Points on a hilly landscape, in no order, each with its height.
A ball rolls from a point to the lowest of its 2 nearest points, and stops where none of them is lower. Distance is the straight distance between rows; heights are no part of it.
J_768 (h 4.22): -22 19 -1 -28 18 -16 -9 22 -20 35 -3 32 -18 0 17 21 33 -31 15 -10 -35
 -12
J_72 (h 4.79): 32 -15 10 -4 -8 19 7 -30 12 -2 -2 5 31 -10 -20 -6 0 48 -37 3 6 -1
J_472 (h 3.16): 20 -10 -28 9 -19 21 10 -47 -3 -24 -1 -19 11 -8 -15 0 -24 5 7 -12 -3 -3
J_376 (h 5.57): 10 -13 9 21 2 17 -3 9 15 -13 8 -33 -6 -21 -16 12 18 1 11 -23 9 6
J_655 (h 5.04): 2 -14 -29 -11 -24 -8 -28 -18 0 -8 26 -30 -35 0 -15 14 31 -9 23 -27 2 -12
J_303 (h 5.26): -11 -11 28 6 15 9 -6 17 3 4 -2 -23 -13 -20 0 17 7 -25 15 -19 -10 1
J_775 (h 3.56): 29 17 -4 7 -17 28 16 -41 -16 -15 0 2 8 3 -15 -17 -27 21 -18 -17 6 -2
J_143 (h 2.97): -4 20 0 4 39 -3 6 16 -7 2 -28 16 26 14 13 -12 -6 7 -30 20 10 -6
J_490 (h 4.02): -20 22 -24 25 -9 24 20 9 -9 -10 -9 42 0 -28 12 -21 4 -11 30 11 -7 10
J_403 (h 1.84): -20 -4 -23 28 -5 24 16 -38 -30 -16 -9 -7 9 -22 0 -11 -37 -13 24 3 -21 21
J_284 (h 3.20): -11 39 -12 -7 8 -12 -13 8 -15 6 -12 -7 -12 16 27 15 21 5 -4 -15 -2 -10
J_528 (h 3.32): 7 -10 14 26 28 16 10 -7 -5 11 -5 -9 31 -5 -15 -14 8 53 -39 25 21 32
J_198 (h 4.18): 20 -32 19 2 20 7 0 -17 19 7 2 -5 31 -7 -23 -8 14 55 -53 30 13 12
J_196 (h 6.24): 8 -16 33 29 -7 24 25 -1 -16 36 28 -4 18 -17 -22 -12 -15 43 -4 11 23 34
J_255 (h 6.30): -8 4 -8 -29 -20 -19 -18 -17 12 -9 1 -4 -33 6 11 35 25 -11 11 -16 -37 3
J_641 (h 5.16): 29 -14 2 -14 -1 1 -3 -10 34 -20 -17 -1 27 -3 -13 11 -2 21 -24 -7 4 -21
J_396 (h 6.02): 21 -30 29 29 1 17 14 16 4 21 13 -22 22 -14 -34 1 5 45 -3 7 31 25
J_773 (h 6.46): -14 3 23 35 3 19 21 11 -27 44 7 30 27 -29 -14 -22 -6 52 0 27 13 32
J_96 (h 2.60): 2 -6 -13 29 -7 22 14 -28 -7 -18 -10 -27 10 -32 -13 7 -12 9 9 -15 -12 25
J_217 (h 2.98): 18 27 6 -4 14 8 13 -5 -12 7 -9 18 22 26 5 -24 -20 25 -45 9 22 -9
J_247 (h 5.80): 19 -24 21 19 -9 16 10 4 20 -6 16 -17 8 -25 -26 -3 2 21 -9 -13 24 18
J_231 (h 5.71): 15 -34 -11 16 -25 30 11 -22 -5 -19 44 -11 -1 15 -12 -30 -34 -20 22 15 8
 21
J_454 (h 3.75): -13 13 -5 0 51 -22 -23 12 4 -18 -16 -20 -9 23 8 2 20 9 -40 13 15 3
J_888 (h 2.49): -26 -6 0 -10 -15 -24 -8 -29 -8 -6 -3 -17 -26 -14 16 7 -35 -25 3 -15 -7 2
J_751 (h 6.66): -19 5 20 14 13 3 16 22 1 30 -6 38 30 -16 7 -16 -3 44 -21 40 21 27
J_83 (h 3.59): -5 -2 32 10 1 8 16 -13 0 -11 -11 14 7 -32 -2 -17 -30 12 -29 -8 3 15
J_951 (h 1.89): -43 15 -18 5 -18 -16 -2 -21 -24 -9 -3 3 -33 -16 27 -4 -20 -21 13 -4 -14
 15
J_215 (h 3.86): 19 2 20 -2 0 23 30 34 23 10 -2 17 20 0 9 3 8 7 -5 11 4 8
J_353 (h 3.73): 6 -18 -12 -17 1 -10 -9 -6 10 12 -4 -25 9 6 2 27 -14 -22 22 -14 -1 -28
J_192 (h 3.50): -16 9 21 22 8 23 17 1 -13 -5 -15 44 11 -46 -7 -29 -18 6 -9 -2 -3 11
J_930 (h 2.21): 33 6 -3 2 13 6 -1 -3 0 -1 9 -6 14 31 -12 -19 -1 33 -41 8 44 -10
J_263 (h 2.93): -17 23 14 16 30 -2 2 16 -5 0 -25 63 24 -32 -4 -35 -8 3 -15 11 10 -13
J_493 (h 4.72): 21 -24 -12 -10 -2 -7 -6 23 32 4 15 -9 26 8 -22 3 -5 23 -6 2 55 -17
J_252 (h 3.76): -3 13 -13 14 -18 32 33 -4 -12 -6 1 17 3 -6 15 -20 -17 -8 16 9 0 15
J_144 (h 3.83): 45 10 9 -17 -33 6 16 -10 11 -2 8 17 5 26 -13 -21 -19 10 -20 -5 13 -23
J_417 (h 3.93): 21 2 5 12 -22 48 33 -22 -11 10 21 11 7 -4 -9 -23 -14 17 -6 0 2 18
J_990 (h 6.61): -5 34 -2 -10 -28 -12 14 -18 1 -25 -32 25 -10 -8 15 -11 -23 -2 -7 -3 -29
 -2
J_482 (h 3.29): -13 -29 -24 -14 -15 -13 -13 -24 -9 17 19 -27 -16 13 9 22 -13 -30 34 -4
 -1 -11
J_298 (h 3.03): 13 5 -12 6 30 -4 -5 -4 11 -20 -10 -20 13 21 -8 -6 13 35 -47 18 30 5
J_59 (h 5.83): 24 -24 -6 -5 -30 11 -3 -21 4 -28 36 -5 -19 20 -15 -34 -27 -35 14 -1 5
 -12
J_205 (h 1.90): -25 -16 -7 12 -6 12 3 1 -14 -10 7 -2 -15 -1 22 -14 -2 -44 37 17 -31 16
J_585 (h 3.49): 39 34 18 -11 -6 -12 10 -3 -5 -2 -17 16 10 35 -6 -24 -22 3 -32 -3 -2 -31
J_324 (h 0.97): -18 17 8 30 26 11 3 16 -26 9 -10 -3 3 -21 7 -9 -6 -1 0 -9 19 2
J_292 (h 3.81): 23 32 4 -21 0 -48 -21 11 3 3 -8 -9 -11 42 1 3 9 -5 -22 -10 2 -34
J_813 (h 6.53): 24 30 5 -10 -34 -2 7 -15 13 -32 -17 5 -13 5 -3 -8 0 9 -18 -15 -15 -10
J_550 (h 4.28): -2 10 2 -9 26 -35 -43 2 5 -17 -1 -30 -22 18 -6 14 31 16 -32 -17 16 -11
J_614 (h 3.01): -16 12 12 4 -6 -4 2 -34 -26 -15 -12 2 -14 -16 4 -14 -54 -16 -10 -20 -7
 -5
J_319 (h 4.70): 6 -1 -8 -7 -6 -19 -33 -8 12 -17 8 -26 -19 -4 -12 15 20 8 -6 -36 16 -18
J_51 (h 6.17): -11 -4 -3 -40 -34 -44 -14 -8 7 -2 18 2 -43 20 16 19 14 -34 12 2 -38 3
J_952 (h 7.18): -33 23 -6 -7 39 -12 -18 37 11 9 -25 9 10 1 21 38 19 6 12 2 -16 6
J_238 (h 2.85): 2 2 4 -33 -7 -23 1 5 -17 24 10 0 -20 24 17 8 0 -53 14 -9 -28 -25
J_763 (h 5.35): 9 -30 -35 0 -29 9 -14 -2 21 -21 30 -23 -10 -11 -28 -3 12 -9 30 -17 20
 -15
J_84 (h 0.90): -19 -46 5 -1 -3 2 -12 -7 -7 0 18 -23 -21 -1 13 7 6 -50 38 14 -30 13
J_606 (h 4.32): -11 33 -12 14 5 22 16 31 2 -1 -22 43 18 -20 12 -9 20 11 11 12 1 3
J_777 (h 4.13): -24 31 -14 13 24 3 -8 27 -3 9 -23 46 11 -29 6 -4 23 -12 28 2 -4 -22
J_380 (h 2.40): -17 18 -21 -20 10 -4 -18 -9 -25 25 -9 -7 -17 15 19 40 40 2 7 -19 -19 -4
J_977 (h 3.43): 24 29 0 -28 -10 -40 -6 -2 -13 23 -6 0 -13 41 1 9 4 -25 -2 -13 -28 -46
J_925 (h 3.41): 8 11 12 -3 -5 13 24 21 5 5 0 16 3 2 14 -13 -18 -18 3 -1 3 -4
J_960 (h 6.05): 2 -22 -6 -27 -45 -39 -28 -27 1 -27 21 -3 -44 32 0 -9 20 -33 17 13 -39 0
J_242 (h 3.97): 39 -7 -21 -11 -35 14 8 -19 11 -4 16 6 15 9 -26 -13 -17 24 -6 -8 33 -22
J_93 (h 2.52): -13 0 -9 -9 -15 10 12 11 14 -18 -6 13 -11 -4 26 4 0 -31 28 15 -36 14
J_845 (h 2.25): -5 5 10 42 33 27 17 2 -24 8 -18 -9 30 -19 -14 -8 -2 28 -11 3 15 20
J_348 (h 7.01): -22 11 15 16 41 -2 -6 55 22 -4 -16 -6 10 5 7 22 19 16 -1 14 7 23
J_709 (h 5.05): 18 -21 12 3 20 1 -6 38 40 -3 6 -16 22 10 -19 16 15 21 -9 9 30 -2
J_627 (h 2.19): -21 18 1 11 52 -14 -1 38 2 9 -28 48 35 -10 3 -19 2 1 -10 36 15 -12
J_254 (h 2.20): -26 -13 -18 -1 0 11 -9 -36 -54 16 7 -8 -28 3 13 2 17 -35 25 -5 -30 6
J_976 (h 5.40): 12 -18 20 7 32 -2 9 34 26 15 1 -10 25 21 -9 6 9 28 -25 42 33 19
J_844 (h 6.85): -25 5 21 23 28 -2 11 48 14 2 -22 18 24 -19 1 2 4 27 -3 27 17 29
J_915 (h 7.47): -14 -12 3 -18 14 -20 -22 14 40 -4 -9 -20 3 -5 7 54 1 4 10 -12 -17 2
J_21 (h 7.33): -32 9 4 -26 16 -27 -20 20 18 15 -8 5 -16 0 23 51 13 -2 6 -11 -29 13
J_527 (h 4.95): 2 -3 28 -1 36 -8 -9 31 6 7 -8 -17 5 0 7 10 3 -15 -5 -11 4 -13
J_732 (h 6.42): 3 17 -17 -8 -31 -4 -4 -25 6 -32 -7 -12 -29 0 10 10 13 -3 4 -12 -28 2
J_783 (h 5.95): 12 -30 -11 -18 -41 -22 -30 -31 0 -37 29 -10 -33 26 -15 -31 -3 -35 18 1
 -18 -23
J_204 (h 2.99): 6 -5 -4 -13 -25 -5 13 9 21 -13 6 -1 -12 6 17 1 -18 -29 12 2 -9 -3
J_827 (h 2.05): -18 -24 14 -22 3 -15 -6 2 -13 20 13 -1 -30 3 15 12 11 -54 24 0 -32 1
J_714 (h 5.56): 16 -44 -12 13 -18 28 5 -9 10 -11 29 -28 -1 -6 -27 -8 -14 -20 36 -2 14 0
J_727 (h 4.33): 26 -26 -11 -8 -31 13 14 -7 31 13 22 2 30 -3 -20 3 -7 36 0 6 33 -1
J_812 (h 2.02): -39 24 -7 29 5 -3 0 -2 -31 -4 -3 5 -16 -34 11 -16 -15 -8 11 -16 8 12
J_9 (h 3.72): -20 39 -12 -7 8 -4 -3 22 -16 11 -13 28 -13 -1 25 -2 23 -20 18 -10 -15
 -14
J_955 (h 4.45): 8 -16 28 11 -5 23 32 20 10 31 -13 10 33 -13 -6 10 5 40 7 28 -1 26
J_897 (h 1.02): -31 8 -21 -11 -9 1 -6 -24 -38 23 4 2 -33 1 19 25 38 -14 17 -11 -25 17
J_165 (h 2.84): -6 -26 -21 -10 -13 -1 -16 -44 -38 5 19 -21 -23 31 12 -6 -4 -38 26 3 -20
 -8
J_729 (h 4.17): 14 6 -11 -34 0 -52 -30 18 16 13 12 -11 -8 31 -7 25 12 -6 -5 -18 7 -39
J_733 (h 4.60): 8 -11 8 -17 35 -33 -25 35 21 9 3 -24 7 23 0 22 2 -14 -11 -7 15 -26

Two balls start at each pair of points below. Name the first point that both come to, or write -.
J_376 / J_215 => J_84
J_732 / J_252 => -
J_606 / J_955 => J_925
J_493 / J_396 => -

Call two points neighbours if one is among the 2 nearest of the other. Go from one point of each pair to the other, from neighbour to neighbour, staying as low as possible. Name the highest point that can't be avoided.
J_627 / J_930 => J_217
J_951 / J_324 => J_812
J_324 / J_930 => J_83
J_403 / J_84 => J_252
